The views of a scene show one set of named points, each view turned or mirrored, shifted and resized as a whole, with a little noise and some points left out.

Scene 1
View 1
J527: [  0   4   3   2  17 -19  -8   7  14 -31  -9   2  20   4 -13  -8   7   2
  13   0   3   1 -25   3   1]
J602: [ 14 -11   6   1   7 -14   1  -6  30 -39  -5   4  20   1 -11 -25   0   9
  19  -9  -9   1 -26  16   1]
J52: [ 13   0   3  14  -7 -19 -13  -1  -3 -22  -3   9  -7   8  -5  -1   1  18
  17   9  11   4   3  -5 -11]
J886: [-11   6  12  -4  16  10  -3  17  31 -26   2   2  25  12 -14 -14  -1 -14
 -19  -7 -17 -15 -33   0  -1]
J51: [  0   5   7   7   0   2 -11  14  12 -17   2   5  -1   9  -8  -2   1  -2
 -10   3  -3  -9 -11  -6 -10]
J636: [ -3   0  12   0   6  16  -4  14  28 -24   4   2  14  10 -10 -14  -3  -9
 -20 -10 -18 -14 -22   2  -4]
J285: [ 11  -3   9  11  -6   7  -8   8  12 -18   6   8  -7  10  -6  -4  -3   8
  -9  -2  -4  -8  -3  -4 -12]
J834: [ 14  -8  19  16 -24  29  -7   7  14  -7  18   8 -27   9   1  -3 -10   7
 -30  -8 -15 -16  14 -10 -22]
J552: [  2   1  11   8  -4  11  -9  12  15 -16   6   5  -2   9  -6  -5  -1  -2
 -20  -2 -10 -12  -8  -7 -11]
J499: [ -3  19   0  13   5 -16 -23  18 -13  -9  -4  11  -4  12  -9  13   7   6
   2  19  20   2   2 -20  -8]
J433: [-15  18   3  -3  25  -7 -11  21  14 -25  -9   1  29  12 -16  -1   7 -15
  -6   5   1  -8 -31  -6   4]
J262: [-14  19   1  -3  30 -19 -10  19  19 -30 -14   1  36   8 -18  -6   9 -12
   7   3   2  -2 -40   1   8]
View 2
J499: [-22 -15  -7 -29  54 -19  -3   6 -24   0   0  29  -1 -36  15 -30  35  19
   3  17 -51 -70  60  32  15]
J51: [-17  -8   3 -17  15  -5 -31 -18  -7 -18   5  23  -5 -30 -27 -16   6  14
  -5 -18 -24 -19  15  20 -21]
J527: [-23  15   3 -48 -18  -6 -12 -13  -6 -12   2   0  -8 -44 -16  10  30   0
 -48   1 -31 -21   0  22 -22]
J285: [-10  -3  15 -11  12  -4 -33 -14 -13  -4  15  28  -2 -22 -35 -19  -7  -8
   2 -22  -4  -5  15  14 -22]
J602: [-21  24  19 -45 -34  -4 -23 -13  -7  -1  10  -4 -13 -38 -30  25  16 -30
 -62 -16 -12   3 -22   7 -33]
J636: [-19  -3   2 -21 -15   6 -47 -37   7 -39  -2  12 -12 -25 -47  -7  -4  25
 -13 -29 -12   5  -7  24 -49]
J552: [-14  -4  15 -13   4  -4 -37 -21  -8 -11  10  23  -9 -25 -36  -9  -7  -3
 -11 -27  -9  -4   4  15 -28]
J52: [-12   4  18 -22  24 -15  -3   9 -28  24  23  24  -2 -32  -8  -8  11 -34
 -19  -6 -14 -28  26  13   2]
J262: [-29  12 -10 -61 -20  -5 -15 -23   3 -39 -22  -8 -16 -45  -9  14  48  33
 -58   5 -51 -35   2  34 -31]
J834: [ -8 -23  16  26  32   3 -57 -24 -11  -7  29  46   0  -7 -53 -41 -45  -4
  37 -46  14  10  21  11 -31]
View 3
J552: [ 18  -4   9   6  12  31   0 -30   1  -7   1  16   3   6   9   8  21  -2
 -23   0  -1  -4  14   2 -13]
J285: [  9  -5   9   6  17  31   0 -38   8  -5   7  22  -1   1  23   7  18 -10
 -11  -1   4  12  23   6 -17]
J433: [ 24  10   6   1   1  23  -8  -8   1  -7  12  13  22  13 -10   6  20   8
 -48  -1 -22 -35   7 -11  -8]
J499: [ 36  -1   4 -14  -6  11 -23 -35   2  23   2  -3  34  10   3   8 -14   4
 -19  26  -5 -28  -9  -5   6]
J262: [ 21  20   5   2   0  17 -13   1   5  -5  23  17  23  13 -14   7  17   8
 -53  -3 -28 -35   9 -18 -12]
J527: [ 14  19   7   2   6  12 -15 -12   8   4  27  19  20   8   1   2  11  -2
 -39   1 -22 -17  15 -14 -14]
J52: [ 16   7   8  -5   5  11 -23 -35  13  17  22  16  20   1  16   1  -7 -11
 -12  14  -7   4  15  -4  -9]
J51: [ 20  -1   6   1   7  25  -6 -29   3   0   6  12  13   5   8   6  13  -1
 -24   6  -3 -10  10  -1 -10]
J834: [ 14 -22  10   7  19  38   7 -50   5  -8  -7  17  -7   1  27   8  20 -11
   1   3  18  16  17  16 -15]
J602: [  1  26   7   8  12  16 -10 -10  13  -4  39  32  10   3   6  -2  17  -9
 -35  -6 -24   1  33 -14 -24]
J636: [ 13  -7   8  11  16  38  11 -25  -2 -18   0  18  -2   9   7   9  33   1
 -27  -9  -2  -8  18   2 -17]
J886: [ 14   3   9  11  11  32   5 -11  -1 -22   8  19   8  11  -5   8  34   5
 -43 -12 -15 -21  17  -6 -16]
View 4
J602: [-19 -37  27  16 -19 -34   9 -17 -17 -23 -26 -37  13  15 -18  -2  28 -16
  -1 -20 -10   7 -33 -12  33]
J433: [-10 -25  24   2 -22 -49  16 -16   9   5 -42 -43  11  15  18 -34 -12  20
 -17   4   5 -16 -36  -1   1]
J834: [ 41  -6 -22  34 -20   4  23 -18   0  16 -25  25  -9  37  30  22  21   2
 -19 -38   4  -4  11 -27  18]
J52: [ -7  -1  11   3  -9  -5  30   1  -1 -11  21  -6   1  18  11 -18  22 -11
   2 -21  -1 -12 -32  -1  19]
J527: [-17 -25  28   5 -18 -33  15 -10  -2 -11 -19 -39   9  14   2 -24  11   1
  -5  -7  -4  -8 -42  -4  14]
J499: [ -7   9  10 -10 -16 -12  39   9  20  13  20  -7  -2  12  42 -46 -12  19
  -8  -4  10 -33 -43  12 -11]
J886: [  4 -38  16  22 -27 -47   8 -22   2   6 -65 -35   8  25  12 -10  -3  13
 -23  -6   1  -6 -19 -15   9]
J552: [ 18 -19  -1  21 -22 -18  17 -18   3  11 -34  -5  -3  28  24  -2   7   7
 -20 -21   5  -7 -12 -15  11]
J285: [ 14 -10  -1  20 -15 -11  22 -14   1   3 -15  -1  -5  24  18   0  17   1
 -11 -27   1  -5 -15 -15  17]
J51: [  8 -12   6  14 -20 -21  20 -13   4   9 -22 -10   1  23  22 -12   6   7
 -13 -17   4 -11 -19  -9   8]
J262: [-24 -31  33   1 -20 -52  12 -14   7  -4 -38 -56  15  12   3 -35  -9  17
 -11   4   1 -10 -45   1   4]
View 5
J52: [ 17 -11   3  -3 -14   0  -6  11 -44 -21 -46  -1 -23 -30  45   5 -26  10
  20  42  19  -6  -1 -41  12]
J834: [ -2 -19 -18 -28 -44  36  30  46 -33 -20 -18  10  -7   7   1   5 -43  16
  -6  44 -21  -7   5 -21 -19]
J527: [  2  -3  13   4  17 -22 -37   4 -51 -25  -4   7   2 -24   7 -13  26  -3
   3   8  21 -33 -32 -15  28]
J552: [-10 -17  -2 -22 -15  11   0  31 -42 -23 -14   9   4  -5 -11 -15 -11  14
 -10  21  -5 -13 -18 -15   2]
J433: [-19  -8  24 -15  19 -19 -44  19 -58 -30 -12   7  20 -26 -24 -35  27  13
  -7  -6  14 -19 -49  -9  37]
J262: [-11  -4  26  -4  28 -28 -55   9 -61 -31  -6   7  15 -25 -17 -35  41   2
  -5  -9  25 -27 -52  -7  40]
J602: [ 14   8  -5  17  12  -8 -21  -2 -44 -13  26  11  -6  -7  12  10  34 -23
  -1  12  20 -46 -25  -5  12]
J499: [ -4 -24  29 -21   3 -16 -35  16 -57 -37 -76  -7  -5 -60  27 -32 -18  36
  21  24  29  12 -26 -45  43]
J51: [ -7 -13   5 -16  -9   3 -11  27 -48 -26 -21   3   1 -16  -2 -12  -9  13
  -3  21   3 -12 -22 -24  10]
J886: [-18  -8  10 -20   1  -2 -19  28 -51 -23  11  15  22   0 -36 -25  22   4
 -19  -4  -4 -29 -44   2  18]
J636: [-13  -8  -1 -18  -5   7  -9  30 -46 -20   9  13  17   4 -28 -15  10   3
 -16   6 -10 -23 -30  -2   5]

In a view up to two points have been moved. Name them for each view, in the order of its rows, or write none.
view 1 -> J499
view 2 -> J552
view 3 -> J285, J636
view 4 -> none
view 5 -> J52

Scene 2
View 1
J569: [ -2 -14  34   9 -11  -6 -23  71 -38 -26   2 -39  10 -24  21  30  -5 -27
  -3  -6 -17  -3 -17  24   1]
J104: [-11  -1   7  -8  -5 -25 -23  31 -20 -15   4   1   2  -4  26  15  -1   5
   8   1 -26   2 -31   1   4]
J681: [-27   8 -24  -9  -6 -23 -20 -27 -12 -10  -6  26   1  17  33  -5  14   7
  20  22 -40  14 -49 -26   7]
J362: [  5 -30   9   7  -1  -4   8  35 -18 -21 -12 -23  20 -15  -2   9  10  -8
 -10   2 -10   0 -32  17   9]
J22: [-13   5  -9 -15   0 -34 -17  13  -9  -6   1  24  -3   6  22   8  -2  24
  11   4 -21   5 -40  -9   3]
J423: [-18   5 -15 -16  -2 -39 -18   4 -10  -6   3  30  -2   9  25   6   0  30
  19   5 -24   4 -42 -14   6]
J381: [-25   9 -12 -12  -6 -28 -26   1 -14 -10   1  22  -2   8  38   5   2  12
  19  13 -34   9 -42 -17   5]
J873: [ -7   4  12 -15  -4 -38 -25  46 -21 -11   9   7  -1  -4  26  20 -11  15
  10  -6 -16  -2 -27   5   1]
J799: [  2 -23   4   0   1 -14   1  27 -11 -16  -7  -7  10  -8   4   8   6   6
  -3   4 -15   2 -37   9  10]
J217: [  8 -32  28  13  -5   3  -3  69 -29 -28  -5 -47  21 -29   5  24   1 -25
 -15  -6  -8  -2 -20  31   6]
J203: [ 14 -49  -3  15   7   5  32  15   1 -18 -26 -23  24 -12 -24  -3  24  -4
 -20   8  -5   5 -41  18  18]
J899: [  5 -28  -9  -1   7 -14  19   8  -3 -11 -16   1  12  -5  -8  -1  15  15
  -7   6  -8   5 -42   5  13]
J854: [ -4 -12  -1  -6   2 -27  -5  23 -10 -10  -3   6   4  -4  11  12   3  17
   3   2 -15   1 -37   2   8]
J425: [ -5  -1   9 -18   0 -40 -22  49 -16  -9  13  14  -3  -8  23  19 -16  28
   5 -11  -9  -6 -29   6   0]
J397: [ -9  -6   8  -2  -3 -17 -14  30 -21 -17   0  -6   9  -6  19  11   2   0
   5   2 -23   4 -33   5   6]
J129: [-10   3   2 -14  -3 -30 -22  33 -16 -10   4   8   2  -4  26  17  -6  16
   9  -3 -20   0 -34   2   1]
View 2
J854: [ 19  -4  -1  -6  14 -23   7 -23  10  -8  -5  24  -5  31 -15   5  17  -8
  -1  -5  24  23  22  17  25]
J397: [ 18   2   6  -5   3 -11  13 -35  16 -12  -3  21   9  39  -7   4   6  -6
  -7 -22  25  18  18 -12  37]
J381: [  3 -22 -22   9   6 -46  -6  -5   4 -21  24  25 -19  39 -14   0  28 -27
 -10 -37  -1  18  22  43  20]
J569: [ 26   9  13   5 -16  16  19 -46  22 -13  13  17  42  42  18   4 -22  -6
 -23 -32  28  10 -13 -61  44]
J362: [ 30   2  13   4   6   4  13 -30   9   3   1  24  15   9   0  17  -4   4
  -4  17  41  22 -14 -20  30]
J799: [ 22  -6   1   2  14 -10  10 -24   5  -4  -1  21   1  19  -6  10  10  -5
   2   9  31  23   5   3  21]
J425: [ 10   3  -1 -25   8 -29  12 -42  28 -18 -13  25   3  58 -17  -8  18  -7
  -3 -40  24  16  44   3  41]
J22: [  8 -13 -11  -6  13 -42   1 -15  11 -16   0  25 -17  44 -20  -4  28 -17
   1 -25  13  26  34  38  24]
J217: [ 36  11  21   3 -10  25  21 -48  21  -1   5  18  41  18  16  13 -22   7
 -18  -4  44  11 -24 -65  41]
J129: [ 13  -4  -7 -11   4 -30   6 -30  17 -16   1  23   1  50 -11  -3  17 -12
  -8 -33  14  18  28   9  34]
J203: [ 38  -4  16   8  20  12  14 -20  -4  17 -11  23   3 -26  -5  32   1  12
  12  66  50  31 -25  -3  14]
J681: [  2 -36 -30  19  12 -49 -15   8  -8 -18  30  29 -34  28 -12   6  35 -36
  -2 -16  -3  25  16  64   5]
J899: [ 23 -14   3  -4  21 -11  10 -17   3   2 -11  30 -11  -2 -15  15  15   2
  12  33  35  30   2  19  13]
J423: [  6 -16 -17  -5  15 -50  -6 -12  11 -18   1  29 -23  42 -21  -1  34 -21
   2 -26   6  23  37  50  19]
J873: [ 12   2  -2 -14   3 -26  10 -34  24 -21  -2  24   7  57 -12  -6  13 -10
  -7 -45  18  14  35   2  40]
View 3
J799: [ -5  26  17 -21   6  22   7  45 -33 -16   4  12  10 -11 -13 -17 -52  35
  20  19  24  10 -12   0  19]
J423: [ 38  37 -27 -28  24  19  -2   8 -11   1   2  48  -1 -26 -28   5 -10 -17
  41 -22  58 -22  24 -23 -28]
J397: [ 14  19 -13 -12  10  22  -1  36 -23  -5  16  17   4 -22  -9  -8 -43  28
  32   7  30  -6  -8  -2  12]
J381: [ 50  22 -42 -19  23  13  -6  13   0   7  26  42 -16 -40 -17  -1  -9 -12
  41 -16  57 -29  15 -18 -11]
J569: [  1   1  -3  13 -23  43  -3  51 -29 -16  13 -14   3 -20  26 -17 -74  91
  37  47  12  16 -44  27  40]
J362: [-16  18  25 -25   4   6  12  64 -39 -18  16   6  12 -12 -16 -23 -68  34
   7  26  15  13 -16   9  35]
J681: [ 47   8 -39 -32  33 -22   1  44   3  12  57  42 -23 -55 -24  -9  -5 -51
  31 -10  40 -32  23 -10  14]
J129: [ 25  26 -20  -5   7  40  -6  14 -17  -6   0  23   3 -14  -8  -5 -30  26
  40  -3  44  -9  -4  -9  -9]
J899: [-17  33  35 -46  28 -12  17  55 -37 -12  10  31  15 -14 -48 -20 -41 -11
   4   0  29   5  16 -18  16]
J873: [ 22  31 -21   1   5  54  -7   9 -20 -13 -11  23   9 -11  -3   0 -36  45
  49   6  43  -6  -7  -7 -17]
J217: [-24   4  27  -3 -18  30   9  67 -43 -20  12 -14  13 -10  10 -25 -88  82
  19  52   3  24 -43  29  48]
J203: [-42  28  70 -62  27 -27  30  88 -52 -23  23  11  22  -9 -46 -31 -72   1
 -18  24   6  16   5  -4  43]
J425: [ 17  41 -13  -6   3  55  -8   2 -23 -16 -22  22  14  -1 -12   2 -34  43
  46   0  50  -5  -4 -13 -19]
J104: [ 27  24 -23  -7   7  29  -3  27 -12  -7  15  19  -3 -23  -7  -7 -35  29
  37   8  37 -10  -7  -5   0]
J22: [ 30  37 -21 -26  20  22  -4  14 -13   1   8  40  -1 -21 -29   4 -15  -5
  39 -15  52 -25  16 -21 -22]
View 4
J217: [-55  -5 -60 -11  29   4 -13 -67  11  -3 -65  -2  -4  24  64 -43  16 -18
  -2  65  23  10 -32  -8   9]
J854: [-23  -2   1 -13   6 -11  -1 -11 -13  24  -1   7 -13  -7  12 -29  24  -9
 -20  29 -23 -24 -15  14   2]
J899: [ -4  -1 -35  -2  24 -22  28 -11 -34   2 -15   0  -1   3  15 -27  -7 -35
 -28  41  23 -25 -11   9  17]
J22: [-20  -4  26 -15 -12  -8  -4  -2  -3  35  22   4 -23 -16  -1 -27  32   6
 -18  19 -50 -32 -10  20  -2]
J203: [ -1   1 -55   1  29 -25  44 -12 -44  -7 -26  -2   3  11  22 -30 -20 -49
 -29  44  52 -20 -12   8  20]
J423: [-15  -6  32 -15 -13 -10  -2   3  -9  34  32  -5 -26 -18  -9 -24  31   5
 -25  14 -59 -36  -8  23  -1]
J362: [-29   0 -41  -8  22  -5   7 -33  -9   3 -35  -2  -6  15  34 -32   4 -29
 -14  47  17  -8 -22   2   8]
J129: [-37  -5  12 -20  -4  -1 -17 -25   9  25  -2   3 -17 -10  17 -29  36   5
 -12  27 -41 -19 -18  16   0]
J104: [-36 -12   1 -14  -2   0 -14 -27  11  24  -6  -9 -24  -7  23 -33  25   3
 -14  30 -36 -16 -21  10  -1]
J397: [-35  -7  -9 -11  -3  -1  -8 -28   5  21 -14  -7 -22   1  23 -27  22  -2
 -15  30 -24 -13 -20  15   5]
J425: [-34   5  23 -21  10  -2 -28 -25   7  34  -8  30  -7  -5  19 -31  57  16
   1  37 -43 -18 -13  14  -7]
J569: [-69 -19 -59  -9  10  16 -33 -76  37  -5 -67 -25 -19  22  66 -44  15 -10
   0  55   2  18 -39  -4   3]
View 5
J381: [  0 -30  -1  20 -32   9 -24 -19 -18 -25  14   3 -27  30  -2   2  33 -52
   1 -18 -21   4 -10   7  22]
J425: [ 18 -23  45  -7  -3  15 -22 -13  -1 -19 -18  13 -20  19   1  35  29 -27
  29   0 -15  20 -24   9  12]
J397: [ -2  -6  24   6  -8  17 -25  -7  -1 -13  -5  11  -3  12  -2   6  27 -25
  15   4 -16  -6  -5   3   5]
J799: [  5   0  20  -3 -13  14  -9   3   3 -10   7  14   5   3   8  -4  26 -15
  25   1 -10   8   3   1   3]
J104: [ -1 -11  24   7 -11  19 -29 -12  -3 -12  -5  10 -13  16  -2  10  26 -29
  10   0 -20  -7  -9   2  10]
J899: [  7   6  12  -3 -15   1  13  14  -3 -16  25   8  15  -3  17 -15  31 -14
  33  -2  -2  24  10   3  14]
J873: [  9 -22  37  -1  -4  20 -31 -16   0 -13 -19  11 -21  22  -7  30  28 -35
  19   1 -17   7 -21   7  10]
J681: [  1 -29 -19  21 -48   9 -15 -17 -31 -28  37  -2 -25  30   5 -15  36 -55
  -5 -28 -21   5   0   9  29]
J569: [-16  15  44   0  20  34 -48  -7  27   4 -39  23  11   2 -11   8   9 -10
  18  25 -20 -39  -1  -7 -18]
J129: [  6 -17  26   3 -11  15 -28 -14  -3 -14  -8   8 -17  17  -5  16  28 -32
  18  -5 -17   7 -14   5  12]
J203: [ -1  34  10  -7 -10   8  25  24   9  -6  28  18  44 -20  16 -34  22   6
  40  11   3   8  31  -3  -1]
J217: [-12  32  45 -12  25  30 -28   4  31   7 -31  25  30 -14  -4   0   9   3
  31  30 -10 -31   7  -9 -20]
J854: [  8 -13  23  -1 -14  11  -8  -2  -1 -18   8  10  -4  12   5   7  31 -24
  24  -3 -12  16  -4   4  13]
J22: [ 12 -27  17   5 -24   7 -16 -14 -15 -25   7   2 -22  24   4  15  36 -37
  16 -17 -17  22 -14  11  23]

In a view up to two points have been moved. Name them for each view, in the order of its rows, or write none.
view 1 -> none
view 2 -> J397
view 3 -> J799, J681
view 4 -> J899, J569
view 5 -> none

Scene 3
View 1
J369: [-20   1  -5  -3   7 -10  -6   0  -8 -15  12  -6  -9  -6   6   4   8  -9
   5  16  20 -17 -15  -4  12]
J728: [-18  -9  -1   2  11 -14   1   0  -9  14  24 -20   1  14  11  11   8   6
  31  25  17  -5 -14  22  15]
J445: [-23   4  14   3  20 -26 -14  -5  -1 -23   2 -11 -30  -5   2   8   3 -18
   5  15  33 -20 -22   1  26]
J914: [-24   9  13  -1  20 -27 -20  -5   1 -40  -3  -6 -39 -15  -2   7   4 -25
  -8  12  35 -27 -23 -11  25]
J545: [-16   0 -36 -12 -18  15   6   8 -22  -2  24  -9  21 -10  11   3  14   5
   8  21  -6 -18  -8  -9  -5]
J418: [-20   5 -12  -7  16 -35  -7  16  -6 -35   1  15 -26  -1   5 -20  -4 -24
 -12  10  33 -18   1 -14  -5]
J818: [-19  -5   4   0  11 -12  -4  -6  -7   4  18 -21  -6   5   8  15  10   1
  21  22  20 -10 -18  16  21]
J577: [-16   4 -21 -10  -8   6   0   4 -16 -11  18 -10   5 -14   9   6  11  -4
   5  18   4 -23 -12 -10   5]
J156: [-19   1   1  -1  -1   9  -8 -14  -9   1  21 -26   1 -13   4  27  17   4
  21  22   5 -19 -31   6  30]
J272: [-20   5 -16  -9 -11  16  -6  -9 -16 -13  15 -18   5 -25   3  20  17  -1
   4  18  -1 -28 -25 -13  18]
J168: [-19   5  -3  -5   4  -5 -12  -3  -9 -21  10  -9 -14 -18   2   9   8 -14
   0  17  17 -23 -20 -10  15]
J773: [-22  -2  25   5   9   0 -16 -25  -1   0  18 -34 -14 -13  -1  39  17  -1
  22  23  18 -20 -42  15  50]
J635: [-21  -1  -6  -6  -9  16  -7 -14 -15   2  23 -28   7 -20   4  30  18   7
  19  24  -2 -20 -29   4  28]
J481: [-22  -2  23   4  13  -9 -15 -19  -2  -5  14 -27 -18  -9   0  31  12  -4
  20  23  21 -16 -35  13  41]
J724: [-23   3  23   5  22 -20 -19 -11   3 -20   6 -17 -31  -8  -2  20   5 -14
   9  19  34 -20 -31   6  36]
View 2
J418: [ -6  -3 -21  31  13 -22  28   7 -16 -10 -23 -12 -17  -5  -1  31  16 -27
  -1  40 -16 -43 -25 -18  20]
J818: [-25  -7  17  35  18   6  22  16  -5   6 -11 -20  -9 -16  -8  31  18 -14
   4  16   7 -19 -27   4   4]
J445: [-17 -12  10  42  13  -8   6  18 -18   0 -30 -10 -12  -9  -5  33  16 -21
  -3  28  -2 -22 -28  -9  15]
J272: [-19 -15  16   9   4  16  10   5  -4  -8  -7  -2  -7  -9  -6  18  14  -5
  14  20  -2 -14  -4  -7   5]
J773: [-29 -18  40  38  14  16  -4  20 -11   9 -22  -9  -5 -15  -9  28  14 -11
   3  10  12  -1 -25   4   6]
J168: [-15 -12   6  23   7   0  11   9 -10  -8 -17  -6  -9  -8  -6  26  15 -15
   6  27  -6 -22 -16 -11  12]
J914: [ -9 -16   6  39   7 -15   0  14 -25  -6 -36  -4 -12  -5  -4  32  14 -24
  -4  35 -10 -23 -27 -18  20]
J481: [-26 -17  31  39  14   8   1  19 -12   7 -23 -12  -8 -15  -7  29  17 -13
   1  13   9  -7 -26   2   7]
J545: [-18  -6   1   6   9  13  29   4   4 -11   3 -10  -8 -10  -4  20  15  -8
  15  22  -4 -23  -7  -3   3]
J369: [-17  -9   5  26  12   0  20   8  -7  -4 -15 -12 -10 -10  -4  27  17 -17
   6  25  -4 -26 -19  -7   9]
J577: [-16 -10   6  17   9   8  17   7  -5  -8  -9  -7 -10 -10  -5  24  15 -12
  10  25  -4 -21 -10  -7   7]
View 3
J168: [  1   3  -2  -2  -5  11   6  -2  51 -11 -13   9  -1  24   6  -2  14   0
 -46   0  14 -10  -1 -23 -16]
J369: [ -5  -1  -5  -6  -2  14   9  -2  53 -15  -7   8  -1  19  -1  -7  21  -2
 -37 -11  14  -2  -2 -16 -16]
J481: [-24   9 -21  -1 -27 -11  -3   4  29 -16   8  23 -16  14   9 -14  14   9
 -46   8  14  11  18  -4 -19]
J635: [ -8  10  -4  -4  -6   9  -2   4  23   2   6  19   1  16   0  -3  15  -6
 -26  -6  18 -19   2  -3 -13]
J914: [  0   1  -3   3 -13   1   7  -2  71 -31 -23  10 -12  26  14  -4  15  11
 -73  11  11  11   8 -40 -23]
J818: [-22   3 -17 -10 -11   7   9  -2  38 -17   7  13  -4  11  -1 -17  24   3
 -25 -11  16  10   9  -3 -19]
J156: [-16  10 -11  -4 -14   1  -5   5  17  -1  11  22  -1  14   0  -9  13   0
 -26   0  17 -10   7   0 -15]
J724: [-16   3 -15   0 -22  -6   4   1  51 -26  -4  18 -17  19  11 -14  14  16
 -62  10  12  17  14 -24 -23]
J445: [ -8   1 -12  -2 -17   1  10  -3  62 -29 -12  10 -11  20   6 -12  18  12
 -59   4  11  17  11 -28 -21]
J728: [-24   0 -18 -17  -6  16   8  -1  26 -11  19   9   2   6 -11 -18  26  -5
  -3 -25  18   4   4  12 -16]
J773: [-22  13 -18  -1 -23 -11  -7   6  13  -2  11  26  -9  13   5 -11  11   6
 -37   7  14  -2  15   0 -16]
J577: [  3   5   5  -9   8  22   6   0  41  -1  -5   9   7  20  -4   2  16 -12
 -26 -13  19 -23  -9 -13 -12]
J545: [  5   4   6  -8  13  27   7  -2  36   4  -4   9  13  18  -5   3  18 -15
 -16 -18  20 -26 -12  -8  -9]
J418: [ 11 -11   5 -10  10  26  25  -9  94 -36 -27 -10   2  22  -2  -4  27   1
 -53 -15  14   8  -8 -40 -22]
J272: [  3   9   6  -1  -2  11  -3   5  28   8  -6  20   5  21   3   5   7  -9
 -34  -1  17 -29  -2 -13 -10]
View 4
J728: [-16  28 -18  -5   3   6  34 -17  13   3 -24  23  10 -11  18  10   1  -8
 -25  -1  -9   8  -7   8  12]
J818: [-21  26 -11  -7   2   6  24 -14  12  -4 -20  12   4 -13   5  13   9 -10
 -15 -10  -9   7  -9   0  13]
J577: [ -2  11 -27   1  12   9  16  -7   3   4  -3   7  -4  -3   3  10   4  10
 -14   7  -5  -4   6  -7  -2]
J445: [-22  26   5  -9   5   6   6  -9  11 -19  -9  -7  -6 -13 -13  12  18  -7
   6 -16  -9   2  -7 -12  11]
J369: [-10  17 -10  -3   8   6  11 -11   7  -9  -8   3  -2  -9  -1   9  13   1
  -6  -6  -8  -1   2  -9   1]
J156: [-25  16 -26  -4   8  16  25  -6  10  13 -11   9  -3  -9  -4  22   2  -9
 -17   0  -5   4 -14  -3  20]
J914: [-24  23  15 -10   8   7  -8  -5  10 -26  -1 -19 -12 -14 -28  12  25  -6
  21 -22 -10  -1  -5 -21  10]
J168: [-12  13 -12  -2  10   8   8  -7   6  -4  -1  -2  -9  -7 -10  12  12   4
  -3  -2  -7  -5  -1 -14   3]
J773: [-39  20 -16 -12   4  18  25  -3  17  11 -17   2  -6 -14 -19  26   6 -17
  -8 -11  -6  10 -27  -4  35]
J418: [ 10  24  12  -2  11  -9  -9 -19   1 -39  -4  -6   1  -6   8  -8  26  14
  11 -10 -14  -6  21 -19 -22]
J272: [-12   5 -34   2  12  16  18  -2   8  15   2   4  -9  -2 -11  20   5   5
 -14   9  -3  -4  -2 -10   7]
J635: [-21  10 -34  -2   7  18  28  -6  10  20  -8  11  -5  -6  -7  22  -1  -4
 -23   5  -3   1 -11  -2  18]
J545: [  3  10 -33   4  12   9  19 -10   4   8  -3  11  -3  -2  10   8   3  10
 -19  11  -7  -5   8  -5  -5]
J724: [-32  24   4 -11   5   9   9  -6  14 -12 -12  -8  -7 -13 -18  16  18 -11
   5 -20  -8   5 -15 -11  22]

In a view up to two points have been moved. Name them for each view, in the order of its rows, or write none.
view 1 -> J728, J545
view 2 -> J577
view 3 -> J635, J773
view 4 -> J914, J418
